Points on a hilly landscape, in no order, each with its height.
From any point a ball rolls to the lowest of the 6 points nearest to it. It stops when none of these is lower. Distance is the straight distance between rows; heights are no part of it.
didav: [107 155 130 161  97 185 111 182  77  96  96 146 137  52 153]  h=394
geze: [139 116 124 127 144  98 134 110 117 138 101 102 159 160 139]  h=130
natu: [109 124 152 103 171  80 148  77 173 100 201 135 138 138 122]  h=353
nafo: [127 127 140  95 104 136  88  85 106 147 104 106 179  81 138]  h=245
nov: [138 136 116 112 141  85 143  79 131 138 131  90 159 143 141]  h=66
geb: [157 139 102 142  91 158 122 175 162 162  98 127  58 126 107]  h=184
Tuv: [149 103 115 144 122 142 124 158 105 146  86 128 120 157 131]  h=293
kesa: [140 108 126 116 123 116 111 107 108 154  89 105 166 133 144]  h=174
kub: [156 144 101 145 101 143 132 179 162 155 102 123  56 138 102]  h=205
fafa: [121 144 122 111 156  85 163  69 161 108 197 118 138 138 133]  h=124
kifin: [137 151  97 108 133  96 158  56 137 145 156  94 144 135 138]  h=87
muso: [137 124 121 114 132  97 130  90 119 149 107  92 164 144 143]  h=97
rud: [130 103 139 123 117 148  92 125  98 144  80 125 163 108 138]  h=112
nusuv: [136 114 136 103 115 128  97  93 109 154  93 103 174 107 140]  h=195
doma: [111 126 148 153 149 123 147 194 153  97 167 167  81 185  91]  h=47
Nobup: [136 160  82 116 130 107 172  48 136 147 178 108 129 129 141]  h=102
vafa: [140 102 122 140 103 172 103 164 106 146  82 142 115 116 129]  h=280
Raluf: [109 116 164 112 181  77 142  97 162  95 180 134 150 152 128]  h=437
meduf: [135 133 119 138  84 190 106 179 142 144 103 137  80  79 116]  h=175
lev: [112 113 149 156 166 111 148 175 131  98 149 154 116 187 116]  h=228
nalo: [110 146 155 109 103 148  86 111  85 111 105 118 197  54 147]  h=366
lel: [132 156 101  86  87 168 115  38 101 160 155 122 145  63 132]  h=259
zar: [140 124 123  98 116 110 114  78 117 155 105  95 166 122 142]  h=125
taku: [135 156 118 161 128 117 153 194 166 116 146 136  61 175  95]  h=94
sopa: [133 116 124 144  93 194 100 177 116 139  96 149 103  87 125]  h=221
kuve: [126 113 136 159 161 109 150 166 122 107 128 137 126 187 124]  h=265
Kalif: [125 134 130 119 159  75 152  90 145 115 154 105 159 156 137]  h=105
Zab: [111 118 152 132 176  80 147 116 143  97 155 124 156 165 135]  h=227
kom: [125 130 125 161 145 123 154 187 133 111 142 147  90 187 109]  h=209
repa: [100  83 189 108 189  87 123 117 156  95 169 169 136 165 107]  h=393
Gov: [114 122 142 142 103 180  91 165  85 112  91 144 154  69 144]  h=406
vamak: [118 128 129 146  95 195 101 180  99 123  96 151 117  71 134]  h=281
sar: [138 128 110 164 130 129 149 182 131 127 117 138  88 179 113]  h=232
rodod: [108 189 119 161  87 187 130 191 108  98 106 135  93  35 143]  h=469
Badak: [110 148 129 152  92 200 106 184  98 108 101 147 114  56 139]  h=349
fudan: [144  98 121 139 125 142 116 148 103 151  81 126 136 148 132]  h=301
giv: [ 99  86 176 130 182  99 130 151 142  91 160 177 121 183 107]  h=307
mazuv: [139 143 107  93 116 107 135  57 127 159 132  92 152 120 139]  h=92
Gikip: [134 112 127 141 149 103 136 131 113 133 104 112 151 170 138]  h=177
nev: [147 132 110 139  85 175 111 176 150 156  99 133  68 104 110]  h=91
lum: [104  94 181 109 189  79 128 109 162  93 175 154 140 159 116]  h=502
zoz: [119 112 146  86 166  90 145  59 185 110 223 161 108 121 114]  h=558
fogaf: [129 146 112 114 145  83 161  72 148 127 166  97 150 145 141]  h=90
Rokog: [148 109 110 144 102 164 116 171 120 152  88 140  93 134 120]  h=231
luza: [122 159 131  83  87 156  98  56 103 135 138 109 174  55 135]  h=391
Zafu: [128 156  98 117 143 103 174  59 146 127 197 111 129 132 137]  h=113
dimez: [142 149  92  92 107 125 138  45 121 168 147  99 142 110 138]  h=89
fam: [139 118 114 157 133 125 143 170 116 131 107 134 108 176 123]  h=272
nomu: [113 121 153 125 105 165  83 141  86 118  89 133 176  74 145]  h=398
mef: [117  94 168  74 177  77 126  63 186 113 204 163 111 137 110]  h=674
Zak: [141 108 120 151 141 121 135 153 108 136  91 126 132 173 133]  h=234
fov: [140 146 105 158 123 127 153 188 152 132 127 132  64 174 104]  h=179
Mibol: [149 157 106 154 113 123 147 187 172 142 125 119  53 159  99]  h=192
Molop: [108 142 146 144 104 167  96 158  70 100  92 141 173  59 156]  h=455

Write out the way that a ball takes from each point below.
Molop: vamak > meduf > nev
Tuv: Gikip > muso > nov
Gov: sopa > nev
repa: Zab > Kalif > nov
Mibol: taku > doma

Where does a ball stop that starts at each point below?
Nobup: nov
natu: nov
luza: nov
nusuv: nov
Badak: nev
sar: doma
